A landscape with many valleys, sampled at points; each row gives a point and its height.
From any point a ball rolls to the lowest of the 2 points nearest to it. It stops when none of these is lower. Distance is the straight distance between rows; heights are no part of it.
Q_723: [153  77 128 154 102  75 118 151  94 109  93 127 123 144  90 153 171 129
 171 112 111 140 134 128 138 122 123  86 104 156 144 134 125 125  96 161
 118  76 101]  (h 80.8)
Q_947: [142  92 101  74 103 120 110 163 113 123 129 150 127 148  94 176 160 132
 147 115 124 122 149  97 151 115 201 145 137 145 119 151 127 135 127 115
 113 138  69]  (h 46.5)
Q_432: [134 157 130 157 205 105  71 101 100 147 136 117 120  86 155 181 103 154
  40 133 206  78 149 122 117 160 133 134 153 121 160 149 120 149 121 128
 105 132 132]  (h 48.4)
Q_637: [123 157 161 152 166 137 114  91 132 152 142 114 122  91 173 109  90 144
  77 137 192 125 131 151 129 160 111 113 152 104 137 135 118 128 124 118
 114 152 150]  (h 43.9)
Q_8: [144  67 117 136  79  93 204 179 101 106 154 128 135 182  92 132  90 101
 108 110 128 150 127 142 130 116 100 104 115 127  79  83 125 122 158 207
 155 158  97]  (h 44.3)
Q_746: [130 170 184 166 143 157 136  85 140 170 141 104 119  94 181  79  83 148
  67 144 150 123 124 149 153 170  86 106 168 104 137 121 105 121 123 118
 133 138 163]  (h 41.2)
Q_467: [154  97 166 140 118 151 137 149 133 148 115 114 117 141 125  96 114 113
 124 111  78 157 106 155 147 148 100 108 139 128 103 130 127 138  98 167
 142 115 140]  (h 62.9)
Q_212: [100 170 122  65 144 172  73 112 164 135 125 133 128 125 141 148 182 156
 151 115 101  81 126  98 107 109 174 194 148 140 142 138 154 133 100  43
 130 139 143]  (h 38.0)
Q_703: [169 135  99 116 162 142 120 124 138 131 112 127 130 125 115 186 124 147
  57 129  85 123 127 134 139 143  59 180 178 144  93  94 119 113 115 133
 135  89 138]  (h 47.1)
Q_772: [ 96 123 204 150 123 159 170 132 170 157 132 112 108 131 149  60 112  95
 157 122  72 160  75 155  90 124  85 105  96 122 121 137 138 119 130 145
 165 133 173]  (h 69.3)
Q_621: [139 170 139 180 189 108  99  76 105 146 130 109 121  76 158 134  89 152
  59 141 220  98 144 141 124 172 104 106 146  99 157 132 116 132 139 136
 110 134 132]  (h 46.1)
Q_201: [124 113  85  90 121 115 102 154 116 106 131 138 125 142  97 171 168 121
 180 137 121 111 134  96 101  97 186 147 110 166 148 163 131 137 120 117
 108 129 100]  (h 49.9)
Q_257: [161 165 160 121 172 180 117  92 147 172 122  88 110 112 156 127 100 184
  27 120  81 126 120 154 181 186 102 152 197 131 122 116  84 134  97 103
 137 110 167]  (h 43.5)
Q_913: [ 94 155  70  96 144 154 140 124 152 117 190 135 137 131 150 137 108  97
 133 128 153  99 120 100  60  83 163 182 106 119 134 132 161 141 164 116
 139 195 142]  (h 57.7)
Q_213: [160 103 127  98 124  87  73 150 107 114  86 134 134 116  83 178 188 147
 146 124 104 129 159 108 166 133 175 112 135 160 149 163 106 136  80 126
  95  82  77]  (h 39.4)
Q_114: [142 125 117  90 134 160 100 122 168 135  89 141 116 129 113 145 170 151
 134 121  53 131  87 135 136 132  87 176 155 140 105 116 115 114  98  93
 134  86 140]  (h 20.3)
Q_296: [ 81 194  91 162 159 131 119  93 147 134 167 107 127  95 169 116 130 116
 155 142 163  95 127 113  47  97 127 140  87 102 159 142 161 117 161 118
 131 149 189]  (h 74.4)
Q_630: [138 119  98  93 120 142 103 137 145 113  86 146 127 137  92 155 185 128
 164 128  66 135 109 116 130 105 122 156 132 155 121 125 131 121  96  98
 125  97 120]  (h 25.5)
Q_439: [121 144  75 162 131  98 138 101 109  93  91 153 150 110 105 141 143 145
 131 150 185 128 147 121 161 128  91 132 140 111 133  94 125  98 145 105
 109  68  95]  (h 76.5)
Q_650: [ 74 199 145 178 156 147 111  84 149 158 159 106 120  89 193  85 116 132
 156 141 163 109 116 122  51 108  96 125  94 108 161 143 157 108 143 117
 135 135 196]  (h 73.3)
Q_740: [147 133 163 128 142 164 157 112 126 157 141 114 128 123 159  95  62 136
  30 122 126 146 137 154 173 178  97 136 180 110  94  99 107 139 131 156
 138 146 141]  (h 68.1)
Q_435: [126 103 150 134 110 140 181 153 125 124 161 123 132 160 133 100  78  93
  95 119 144 157 113 145 129 128 117 114 132 109  90 113 139 132 165 176
 160 173 120]  (h 51.6)
Q_761: [146 116 109  90 139  85  46 140 123 115  98 145 135 114  86 195 203 139
 147 131 115 105 142  85 142 118 177 144 129 183 160 163 109 137  81  92
  89  75  85]  (h 35.3)
Q_670: [169 146 121 106 177 152 105 102 143 163 109 113 116 132 133 163 118 171
  35 121  81 122 122 149 147 164  73 178 187 139 100  98 102 121 101 102
 139 102 149]  (h 45.6)
Q_957: [101 144 138 140 119 144 151 109 122 113 167 133 133 122 148  82  72 112
  95 141 196 144 137 140 139 129 120 122 139  89 123 106 152 120 178 132
 128 187 142]  (h 60.6)
Q_775: [129 123  70 164 122  98 163 116 124  87  92 141 147 115  79 157 161 129
 152 153 128 146 102 116 111  97  52 152 109 154 124  82 125  88 153 125
 105  60 123]  (h 9.8)
Q_776: [139  95 109 154 160  48 111 148  80 112 164 113 121 122 101 189 132 123
 140 145 180 113 153 103  85 109 172  78  86 164 159 179 119 154 130 182
 112 119  86]  (h 46.4)
Q_597: [ 65 171  94  95 118 144 130 121 141 118 180 162 145 134 157  76 116 107
 161 129 184 104 157  98 124  91 198 139 101  69 138 142 173 140 170 107
 139 206 135]  (h 69.1)
Q_318: [152  65 129 160  61  74 158 152  93  95  74 141 133 156  79 118 174 134
 190 119 114 156 129 145 165 128 100  84 104 139 122  91 125 113 116 146
 118  50 101]  (h 81.8)
Q_313: [131 130 185 195 150 129 122 120 131 151 128 104 104 100 149 113 106 113
 111 132 114 156  89 156  83 149  64 105 107 133 122 135 131 134 124 161
 148  98 173]  (h 27.7)
Q_362: [139 171 158  85 147 188  80 102 176 167 120 119 102 118 155 144 144 176
 109 113  66  96 107 147 144 151 136 168 181 134 123 148 104 132  78  61
 134 131 157]  (h 20.0)
Q_552: [ 94 159 100 105 104 123  74 119 134 114 100 157 141 109 119 108 211 140
 207 131 150 114 150  93 131 101 179 143 110 113 164 144 146 130 101  51
 109 113 115]  (h 27.1)
Q_901: [159 109 168 108 118 150 134 156 106 148 140 118 135 141 144 107  91 118
  82 113 137 145 161 152 204 175 192 105 163 116 108 148 102 169 124 163
 126 177  99]  (h 60.7)
Q_623: [102 161 154  62 117 206 156  89 182 150 135 151 136 129 161  46 104 157
 119 126 105 120 124 140 204 144 168 149 177  78 108 107 113 122 136  51
 139 175 125]  (h 31.7)
Q_239: [124 135  90 167 161  86 100 104 106 112 122 129 126  91 122 175 145 140
 119 155 170  95 130 104  86 116 114 135 116 154 159 144 121 122 131 120
  93  96 122]  (h 39.9)
Q_572: [131 124 109  96 119 119  58 128 138 106  85 144 126 112  92 175 207 138
 177 134  89 107 125  97 111 104 152 153 139 178 150 148 127 122  78  89
 113  92 114]  (h 30.8)
Q_45: [108 172  91  99 156 153 122 103 172 131 152 129 140 111 135 165 134 143
 127 132 127 100 110 112  69  89 105 192 121 124 127 108 149 114 158  83
 149 138 160]  (h 51.5)
Q_451: [ 76 146  96 130  71 116 139 135 125  95 101 156 133 135 121  66 186 118
 238 131 141 141 151 114 126  81 171  98  78  95 149 135 155 110 133  93
 117 138 126]  (h 3.8)
Q_151: [146 109 139 181 116 118 148 132 108 116 100 112 136 137 120 120 121 123
 121 122 104 161 111 153 130 147  41 110 134 137 115  90 133 117 116 164
 141  72 127]  (h 35.9)
Q_384: [140 181 218 124 134 199 151  77 171 181 108  95 121  95 173  53 100 179
  90 153  72 140 124 163 212 177 118 125 181 104 137 119  68 140  91  85
 130 120 155]  (h 34.2)
Q_230: [114 117 151 115 113 169 188 133 150 139 177 131 130 167 139  90  56  95
  67 122 114 165  98 148 125 134 111 137 149 109  79 102 128 134 167 168
 174 205 136]  (h 45.5)
Q_718: [128 122 182 155 110 141 131 129 139 142 125 120 116 129 152  68  98 120
 129 128 123 161 110 154 150 148  99 100 121 104 132 135 137 130 131 140
 138 131 146]  (h 60.0)
Q_328: [119 163 144 115 177 152  69 117 136 167 159 115 111 102 179 137 122 137
 111 118 162  84 132 112  91 133 172 149 132 127 155 161 140 149 110  93
 123 169 150]  (h 54.9)
Q_178: [ 98 167 133  72 149 190 121 108 209 157 146 136 118 130 146 130 147 129
 141 107  62 107  97 123  76  98 118 191 138 123 114 115 143 110 134  76
 168 149 176]  (h 45.3)
Q_191: [ 92 175 103  85 148 182 132  76 212 143 146 129 132 135 142 142 147 157
 136 133  85 102  95 123  67  87  96 201 133 119 117  75 150  96 166  55
 166 119 158]  (h 48.6)
Q_629: [106 125  82 141  94  94 131 130 129  86  84 166 138 133  87 133 201 132
 231 145 114 137 135  98 121  81 135 119  86 147 149 123 144 100 125  94
  99  81 110]  (h 23.8)
Q_352: [114 155  83 137 148 140 161  93 171 124 134 125 149 119 114 163 112 120
 115 134 127 134  77 120  59  97  45 175 113 135 103  84 147  93 190 127
 154 126 165]  (h 28.4)
Q_969: [123 115  58 150 118  54 159 131  90  94 139 137 144 137  76 172 163 106
 200 177 165 120 138  95  89  75 151  95  69 163 147 127 130 114 165 132
 111 108  88]  (h 36.1)
Q_782: [ 97 151 105 120 132 126  84 125 126 122 133 131 134 105 143 142 143 129
 158 127 165 106 140 106 105 113 185 127 114 130 152 165 148 142 116  94
 121 145 124]  (h 60.1)
Q_414: [140  84 130 147 113  58 133 158  92 127 151 101 122 138 119 167 136 108
 158 120 171 124 153 117  93 106 184  61  87 152 151 169 127 149 121 183
 104 139  99]  (h 49.0)
Q_791: [160  72 102 111  86  95 188 180  94  97 125 119 126 175  87 163 126 110
 124 119 111 158 132 129 129 114 114 120 119 155  89 102 114 120 149 190
 140 123  91]  (h 39.3)
Q_968: [126 150  91 153 185  91  69  96 116 113 110 141 116  87 125 193 159 157
  97 147 162  85 133 105 105 135  99 150 128 149 168 125 104 119 112  93
 102  70 123]  (h 37.1)
Q_410: [133 107 170 156 111 122 121 155 119 131 120 117 117 129 128 119 145 106
 176 120 100 136 113 146 100 116 123  91  94 145 132 155 131 136 100 161
 130 119 140]  (h 65.6)
Q_648: [116 137 105 124 146 138 171 118 148 116 177 118 135 139 137 151  70  92
  91 132 152 131  99 123  57 110 101 174 126 128 101 107 147 123 196 164
 157 182 145]  (h 39.5)
Q_694: [ 86 142  87 118  78 125 125 127 141 101  86 169 149 131 112  93 195 119
 245 134 113 131 121 115 116  91 141 129  83 116 149 121 153 101 135  83
 123  93 136]  (h 12.9)
Q_505: [164 142 148  87 161 170  72 114 162 159  92 128 121 133 129 160 161 162
 103 114  40 122 106 141 135 145 101 169 171 150 116 137 114 133  68  80
 124  90 156]  (h 13.8)
Q_210: [121  89 126 169  52  89 148 143  97  93  74 147 139 148  97  80 174 124
 212 126 144 162 138 138 160 118 107  79  91 111 142  92 148 110 117 114
 111  72 103]  (h 82.9)
Q_121: [158  82 132 107  73 104 151 156  95 122 107 130 134 156 106 125 140 129
 133 103 125 154 158 139 195 141 158  77 134 121 115 111 121 132 121 156
 106 113  73]  (h 70.8)
Q_460: [103  99  84 156  86  57 152 139  95  84 109 141 141 131  89 133 182 119
 227 156 151 123 147 105 115  87 144  91  71 142 162 129 139 108 136 108
  99  82 105]  (h 29.8)
Q_211: [165 110 181 175 163 130 112 149  97 158 147  99 110 116 160 133  77 122
  61 114 118 129 123 155 122 164  97  94 140 144 123 163 128 149 109 189
 141 122 157]  (h 19.6)
Q_310: [ 73 207  90 136 146 145 137 113 162 138 175 126 127 114 158 103 139 106
 178 135 130 102 122 101  44  81 148 152  85 118 150 141 174 134 161 109
 152 165 186]  (h 73.7)
Q_966: [ 98 107 182  92  74 165 137 158 145 139  98 157 110 155 131  44 153 116
 207 106  78 147 110 146 164 121 178  99 118  95 121 151 137 133 116 107
 127 156 124]  (h 32.7)
Q_570: [116 138 147  96 132 169 119 126 157 148 131 129 116 122 152 105 120 124
 131 111 112 125 113 128 119 125 149 153 139 123 115 146 134 130 120 107
 134 152 148]  (h 60.2)
Q_146: [153  80 103 172  90  90 176 147 100  88 109 126 133 152  80 137 138 116
 135 137 102 163 116 135 121 125  50 118 109 149 101  75 126 108 139 181
 133  56 133]  (h 34.6)
Q_753: [143  80  84 183  84  65 201 146  93  75 128 127 138 156  59 164 143 103
 163 143 123 154 110 116  97  98  66 111  80 164 114  77 119 105 162 179
 135  68 113]  (h 28.3)
Q_198: [120 107 122 139 113 109 120 146 124 115 117 131 132 116 119 130 151 109
 186 125 123 135 126 125 106 108 142 110  86 134 148 152 139 130 119 125
 124 125 123]  (h 64.2)
Q_831: [128 133 134  76 155 172 116 124 149 147 148 129 127 131 151 136  98 135
  74 115 113 119 115 132 142 149 143 176 174 128  98 122 126 136 129 112
 141 173 135]  (h 57.4)
Q_722: [167  74  88  94 116 106 158 174 108  88 115 134 131 169  71 188 155 130
 130 136  84 145 110 102 124 102 112 143 131 177  89  96 118 115 136 172
 136 106  90]  (h 34.9)
Q_498: [152 109 127  89 148 148 129 154 151 130 146 123 117 140 114 184 100 109
  96 114  71 133  95 119  83 124 111 179 143 161  89 130 128 132 126 154
 161 146 144]  (h 49.7)
Q_890: [132 148 201 117 112 182 138 111 152 160 110 127 125 117 171  44 111 136
 134 130  86 151 126 153 192 168 153 105 170  91 127 137  99 145 106  95
 130 150 140]  (h 14.1)
Q_987: [158  97  85  80 124 116 126 153 119  90 103 144 140 151  76 177 170 138
 137 141  82 130 125  99 123 101 126 160 132 173 101 120 119 115 110 134
 119  96  98]  (h 31.3)
Q_440: [ 95 174 127  67 157 180  79 113 190 151 138 124 125 135 156 139 163 144
 159 105  83  87  96 111  73 106 150 189 125 137 142 132 141 127 107  57
 147 137 178]  (h 41.9)
Q_705: [160 107 127 197 147  95 129 135  75 149 110 111 140 115 128 149  84 152
  31 119 129 138 180 151 191 196  78 107 166 137 126 114 100 146 114 200
 112  69 127]  (h 75.5)
Q_334: [ 97 116 145  80 101 172 179 137 170 135 169 146 122 163 145  74  78  94
 122 117 103 146 106 143 143 124 147 147 153 100  88 109 131 136 163 126
 161 194 130]  (h 34.4)
Q_33: [ 96 141 106 127 112  97  74 139 117 114  93 158 136 108 109 128 197 134
 217 136 143 105 150  82 115 100 191 111  96 138 182 180 147 135  88  77
 103 101 118]  (h 21.7)
Q_655: [128 101 142 123 119 111 148 144  99 131 192 117 120 143 148 129  78 107
  95 118 189 138 150 140 107 124 164  94 103 121 121 155 147 147 156 185
 143 204 113]  (h 55.5)
Q_453: [175 116 140 171 178 103  94 136  86 171 119 106 124 102 142 165  89 139
  20 111 140 117 186 153 183 202 126 106 163 146 137 152 102 144 108 183
 102  93 114]  (h 76.6)
Q_805: [155  99 172 133 115 128 125 167  88 142 153 108 123 146 147 127  96 113
 104 106 164 133 162 147 170 156 191  72 118 116 131 165 117 162 124 175
 121 176 104]  (h 56.3)
Q_193: [127  80 135 150  82  51 154 155  75 118 145 122 122 153 121 134 127 119
 176 118 178 138 162 126 123 105 184  54  75 129 164 142 126 144 131 179
 117 149  84]  (h 51.4)
Q_233: [118 101 106 172 113  90 185 134  90  94 174 122 131 159 112 134  80  94
 111 137 195 148 127 135  79 115 100 120 101 126 114 107 131 126 189 195
 149 164 115]  (h 52.2)
Q_656: [130 138 124 165 158 104 119 103  95 115 128 129 135 102 139 132  93 136
  71 132 219 115 161 126 154 151 127 101 135  98 141 126 126 132 143 145
  95 135 108]  (h 49.1)
Q_22: [138 185 221 145 155 178 130  77 150 187 130  94 115  80 194  64  94 166
  67 156 129 130 137 162 184 176 113 120 166 104 148 132  88 131 106 104
 125 135 170]  (h 38.5)
Q_373: [164  92 121  79 106 101  98 150 114 119 100 146 139 147  85 177 170 149
 126 105 109 129 163 102 189 137 200 120 155 145 126 143  99 145  93 120
  96 116  60]  (h 42.8)
Q_711: [102 178 173 180 159 139  97 104 151 160 137 107 106  92 174  95 130 123
 157 134 118 125 104 133  67 119  85 112  98 117 146 159 138 110 114 124
 141 116 196]  (h 72.5)
Q_325: [112 117 215 165 116 146 120 156 135 153 123 119 100 129 157  65 125  99
 186 121  82 145  92 151  96 123 112  81  89 131 145 177 140 136 100 152
 149 138 174]  (h 67.2)
Q_128: [ 98 132 159  70 105 175 161 124 167 138 136 157 126 147 153  55 107 123
 137 112 110 132 132 148 184 133 170 142 164  81 106 122 131 136 145  89
 130 190 120]  (h 11.0)
Q_93: [101 161  77 142 142 141 180  87 151 107 172 122 152 118 127 152  82 109
 101 140 167 126 110 118  54  96  78 168 116 104 117  84 154  98 209 137
 151 166 159]  (h 34.5)
Q_103: [117 108 139 215 128  79 137 135  98 116 146 109 119 113 136 113 121  99
 179 147 183 130 122 132  69 114  99  76  67 133 159 139 145 128 143 176
 122 114 139]  (h 46.7)
Q_35: [ 95 152 136 121 127 154 133 113 139 134 170 131 124 121 175  85  81 110
 108 131 188 123 139 135 124 125 153 120 132  81 140 146 160 134 156 129
 135 206 135]  (h 63.5)
Q_569: [144 105  68 102 113  88 160 153 101  80 109 157 146 143  73 168 155 139
 140 146 153 141 143  97 160 102 140 132 132 149 121  91 114 104 147 126
 107  96  58]  (h 53.5)
Q_303: [149  97  70  83 123  81 126 144  97  82 131 148 145 151  82 187 152 134
 124 138 159 120 164  82 154 108 179 134 134 150 136 119 116 129 136 119
 105 120  51]  (h 50.3)
Q_228: [123 167  92 148 177 121  92  72 144 127  95 130 137  96 139 168 160 171
 106 150 161  98 116 113 114 126  79 161 131 119 149 103 117 104 123  76
 112  77 142]  (h 34.3)
Q_605: [162 107 177 108 123 178 153 141 131 152 134 121 116 143 140  92  76 123
  55 116  92 156 132 158 205 185 148 129 179 116  92 133 104 155 111 160
 147 164 133]  (h 65.0)
Q_39: [107 116  93 200 127  49 147 135  83 104 152 116 126 124 106 156 125 107
 184 160 188 121 140 108  57 102 124  78  50 161 168 156 135 136 146 169
 119 108 116]  (h 44.0)
Q_835: [134 163 135 122 197 127  51 111 126 144 166 102 111 104 152 184 118 151
  71 117 185  61 142 117  82 139 160 168 139 138 162 157 127 151 113 106
 112 152 132]  (h 51.8)
Q_427: [119 177 156 102 128 181 136  71 158 162 129 118 135 112 173  65 100 166
  92 142 148 121 137 148 208 156 148 130 186  72 137 100 104 130 136  55
 131 160 131]  (h 42.3)
Q_141: [127 152  82 130 148 135 144  93 166 108 122 137 139 122 106 170 137 136
 119 142 107 130  92 118  94 115  53 182 136 143 106  73 133  82 156 116
 142  97 147]  (h 23.9)
Q_431: [139  96  64 115 101  93 169 135 111  59  73 166 151 153  69 150 168 138
 161 156 126 143 127 109 164 104  94 142 127 136 116  68 122  81 141 117
 110  56  72]  (h 57.5)
Q_416: [166  80 133 142 119  60 122 161  74 127  86 125 130 131  98 166 158 143
 141 106 117 133 167 134 185 149 143  63 120 158 137 136 105 142  83 166
  97  54  77]  (h 79.9)
Q_317: [132 128 143  53 122 183  72 142 157 145 117 144 107 142 124 133 177 138
 153 102  64 103 132 114 164 142 204 164 159 135 119 164 117 142  71  68
 127 160 120]  (h 24.2)
Q_717: [167 172 186 138 167 168 117  88 147 196 133  86 122  98 180 108  81 170
  19 131 103 115 144 163 189 193 113 132 194 110 137 137  74 135 100 117
 130 136 174]  (h 41.3)
Q_910: [139 109  99 134 155  77  88 138  97 102 140 122 133 116 108 193 136 129
 137 145 164 104 135  99  83 108 152 114 102 180 162 171 122 142 113 140
 114 112 107]  (h 43.4)
Q_254: [114 112 149  89  93 155 118 152 165 128  78 159 117 152 110  79 174 127
 217 111  50 154 106 140 159 116 151 124 125 112 118 134 141 127  98  90
 137 126 133]  (h 24.3)
Q_594: [149  99 118 128 114 100 134 147  91 116 110 142 132 145 109 139 133 132
 128 123 163 141 153 136 165 145 137 101 125 126 126 120 118 129 126 150
 116 113  79]  (h 73.0)
Q_992: [144 168 221 145 116 184 141  94 155 179  90 111 121  98 179  24 116 153
 130 151  99 149 129 166 216 173 150  99 160  94 148 136  85 143  95  74
 111 126 152]  (h 26.3)
Q_652: [125 121 141  67 108 165 100 150 141 134 113 150 125 148 126 115 140 122
 137 108  95 126 123 127 188 144 198 137 155 112 109 158 120 152 105 102
 137 167 112]  (h 32.3)
Q_554: [146 124 137 143 119 143 167 125 126 134 127 113 139 132 136  96  84 136
  47 126 110 158 129 152 185 170  70 137 177 108  89  75 108 122 141 159
 130 114 135]  (h 70.3)
Q_625: [ 98 152 158 154 127 149 140 115 174 142 142 115 124 104 151  92 120 101
 166 120  94 135  92 135  65 107  81 129 106 121 128 141 149 115 137 126
 153 129 175]  (h 71.3)
Q_217: [121 129 165  54 107 191 138 146 157 149 132 150 117 155 136  72 106 121
 129 111  83 127 124 144 192 147 218 143 158 106  94 148 118 153 124 102
 134 207 112]  (h 30.9)
Q_748: [150 106 168 141 155 147 128 157 117 141 158 104 110 135 150 153  71 106
  71 115 119 139 108 152 105 150 119 119 135 150 108 154 127 150 122 198
 166 160 140]  (h 14.0)
Q_691: [139 144 128  58 158 182 139 114 183 140 141 129 130 131 136 161 113 141
  74 107  76 110  88 138 128 128 108 199 177 131  76  92 135 124 128  95
 155 140 156]  (h 54.7)
Q_55: [128 118 125  85 161 158 125 146 157 137 181 117 112 148 150 166  90 104
  80  97 109 104 100 119  76 120 137 186 152 153  93 141 141 143 154 151
 163 184 152]  (h 47.7)
Q_79: [169  85 138  86  72 134 136 165 119 128  76 137 130 172  93 116 152 136
 146 107  72 152 152 143 217 148 154 109 161 116 104 121 110 137  92 139
 110 110  81]  (h 67.9)
Q_487: [107 136  92 143 130 107 123 136 108 109 143 137 133 127 133 129 134 114
 167 137 170 117 132 114  96 108 148 118 102 125 139 147 138 118 142 113
 110 139 118]  (h 62.3)
Q_379: [ 94 169 100  70 122 149  66 124 143 127 120 157 135 119 119 129 203 149
 187 131 123 101 139  87 112 102 188 165 119 137 150 155 159 138 108  44
 110 134 138]  (h 32.8)
Q_884: [ 78 170 106 107 128 149 136 105 137 121 197 151 145 120 161  89  95 129
 111 136 206  97 146 109 117 102 175 145 128  65 135 123 171 131 183 105
 129 216 130]  (h 66.5)
Q_624: [120 115 159 191 140  86 124 135  88 125 154 104 116 115 145 115  93 106
 122 128 201 127 144 147 103 132 126  68  87 116 148 151 148 134 129 187
 116 141 124]  (h 49.5)
Q_724: [115 131 190  99  79 177 140 136 154 159  93 150 125 141 138  33 138 128
 183 119  72 157 126 151 212 152 186  96 138  96 132 142 115 139 106  92
 126 150 129]  (h 31.4)
Q_7: [103 150  79  89 140 150 115 127 159 117 152 141 140 124 128 158 141 112
 154 137 123  94 124 101  72  91 146 182 116 144 131 128 147 128 148  81
 132 149 150]  (h 54.0)
Q_360: [134 151  66 149 150 122 136  87 146 100  84 138 148 114  95 181 155 147
 121 158 124 127  97 103  97 109  32 187 120 146 126  67 111  81 156 104
 112  56 147]  (h 18.8)
Q_799: [150 115 104 156 117 114 171 134 101 113 108 139 141 139 117 114  87 126
  52 127 133 162 139 141 172 170  48 132 166 121  98  60 126 114 140 174
 138  86 125]  (h 72.6)
Q_249: [166  89  99 170 129  99 163 151  69 122 103 124 143 129  96 136  93 147
  46 120 101 147 178 148 190 181  55 118 161 143 100  77 111 122 118 197
 117  68 119]  (h 74.3)
Q_513: [132 109 168 148 139 114 129 152  96 133 165 114 131 123 149 133  84 102
 100 119 175 128 145 141 112 147 161  74 102 130 145 185 140 152 125 189
 127 181 126]  (h 52.6)
Q_965: [135 108 152 190 124 108 139 121 122 123 109 110 122 123 127 122 123 113
 136 132 121 148 102 150  86 131  39 115 102 133 126 119 121 118 131 164
 142  81 157]  (h 31.8)
Q_441: [126 101  77 162 113  92 175 136 114  81 108 133 140 143  62 171 162  99
 191 158 104 147 100 102  70  85  65 127  85 174 117  91 128  93 177 146
 118  72 126]  (h 20.7)
Q_406: [124 150 145 113 146 147  90 124 129 136 139 124 133 109 153 114 131 137
 123 121 155 109 133 126 133 135 164 125 136 111 146 149 140 139 120 103
 127 166 138]  (h 57.6)
Q_615: [122 119 115 116 137 145 153 137 128 123 186 117 130 155 144 152  71  89
  86 128 149 118 119 136  76 118 145 156 129 137 103 142 141 138 166 174
 154 194 140]  (h 43.8)
Q_105: [135 114 153  71 108 161  91 150 165 144  98 144 115 135 111 117 181 131
 186 111  54 130 100 122 138 117 171 139 139 133 129 156 131 140  75 100
 130 135 127]  (h 16.8)
Q_263: [142 116 130  81 139 172 150 137 169 134 150 136 130 153 124 137 100 114
 103 115  68 146  81 139 117 125 103 186 163 137  69 113 137 131 151 145
 164 156 142]  (h 51.9)
Q_609: [125 115 119 172 121  97 135 124  96 108  95 140 140 121 123 123 134 128
 132 138 178 143 147 138 161 131 111  97 115 113 144 119 134 125 134 123
  99  97  92]  (h 74.8)
Q_616: [104 116 119 191  98 100 184 127 104  96 149 112 133 152 116  97  86  99
 138 141 188 153 124 136 106 121  92  97  89 101 127  96 154 119 180 163
 144 143 143]  (h 56.1)
Q_588: [101 106 135 146  95  82 147 137  83 117 168 126 128 140 139 100 102 110
 145 127 207 142 162 130 123 115 180  71  89 102 140 142 143 145 151 167
 123 183  96]  (h 54.6)
Q_922: [162  91 158 109 101 145 130 165 131 141  97 127 120 154 113 105 135 130
 135 111  67 150 125 154 181 155 141 111 142 122 111 140 123 138  95 140
 136 121 117]  (h 65.2)
Q_61: [132 100  83 171 132  58 151 135  85  91 121 123 133 126  94 177 143 117
 168 164 167 113 127 101  87 101 110 111  80 165 157 132 122 121 145 152
 114  87 100]  (h 40.6)
Q_763: [180  98 139 154 163  89  89 150  85 152 123 103 120 120 116 176 112 130
  61 101 137 123 170 126 170 176 159  99 143 158 143 164  98 159  85 190
 111 108 106]  (h 77.7)
Q_220: [124 119 152 136 113 134 144 131 128 121 139 128 134 137 140  84  93 117
 118 133 157 144 138 146 161 138 122  99 130  93 116 118 133 133 141 135
 130 160 126]  (h 56.8)
Q_730: [143  85  90 139 105  90 190 154 100  94 176 120 133 152  91 168  80  94
  89 135 153 145 117 123  95 107 100 133 112 148  99  98 129 116 182 195
 147 147 108]  (h 48.9)
Q_41: [143 125 207 196 153 125 112 133 117 161 147  85 104 109 163 101  72 112
  93 134 127 144 117 162 109 163  65  85 119 132 137 152 118 149 114 193
 134 132 165]  (h 23.7)
Q_478: [134 165 134  97 144 166  84  99 157 158 101 128 117 107 147 132 156 165
 113 127 110 102 129 137 148 149 118 167 176 123 132 119 114 117 100  41
 132 112 139]  (h 25.2)
Q_879: [ 89 152 104 142  96 101  96 141 116 121 108 147 133 118 123  91 198 117
 244 124 145 127 147 110 106  89 180  95  69 118 170 176 157 127 110 101
 117 109 131]  (h 15.5)
Q_159: [130 171 130 150 148 148 101  77 157 147 101 128 138 100 152 131 147 174
 121 133 129 116 112 141 134 148  72 147 156  99 137 108 114 110 116  64
 121  74 148]  (h 30.4)
Q_512: [179  80 140 135 127  77 107 168  76 140 111 115 127 137 101 172 137 134
  95 111 114 137 181 131 178 161 167  81 130 160 128 152 101 147  97 190
 104  94  73]  (h 78.9)
Q_488: [ 62 202  76 110 141 146 130 105 144 122 167 143 143 111 161  86 149 123
 169 125 175  95 150  91  79  84 176 157  87  94 156 128 176 130 164  82
 132 186 160]  (h 71.6)

For each start below, name the point where the ball stops.
Q_609 | Q_220
Q_310 | Q_220
Q_193 | Q_505
Q_650 | Q_890
Q_191 | Q_451
Q_103 | Q_451
Q_263 | Q_775
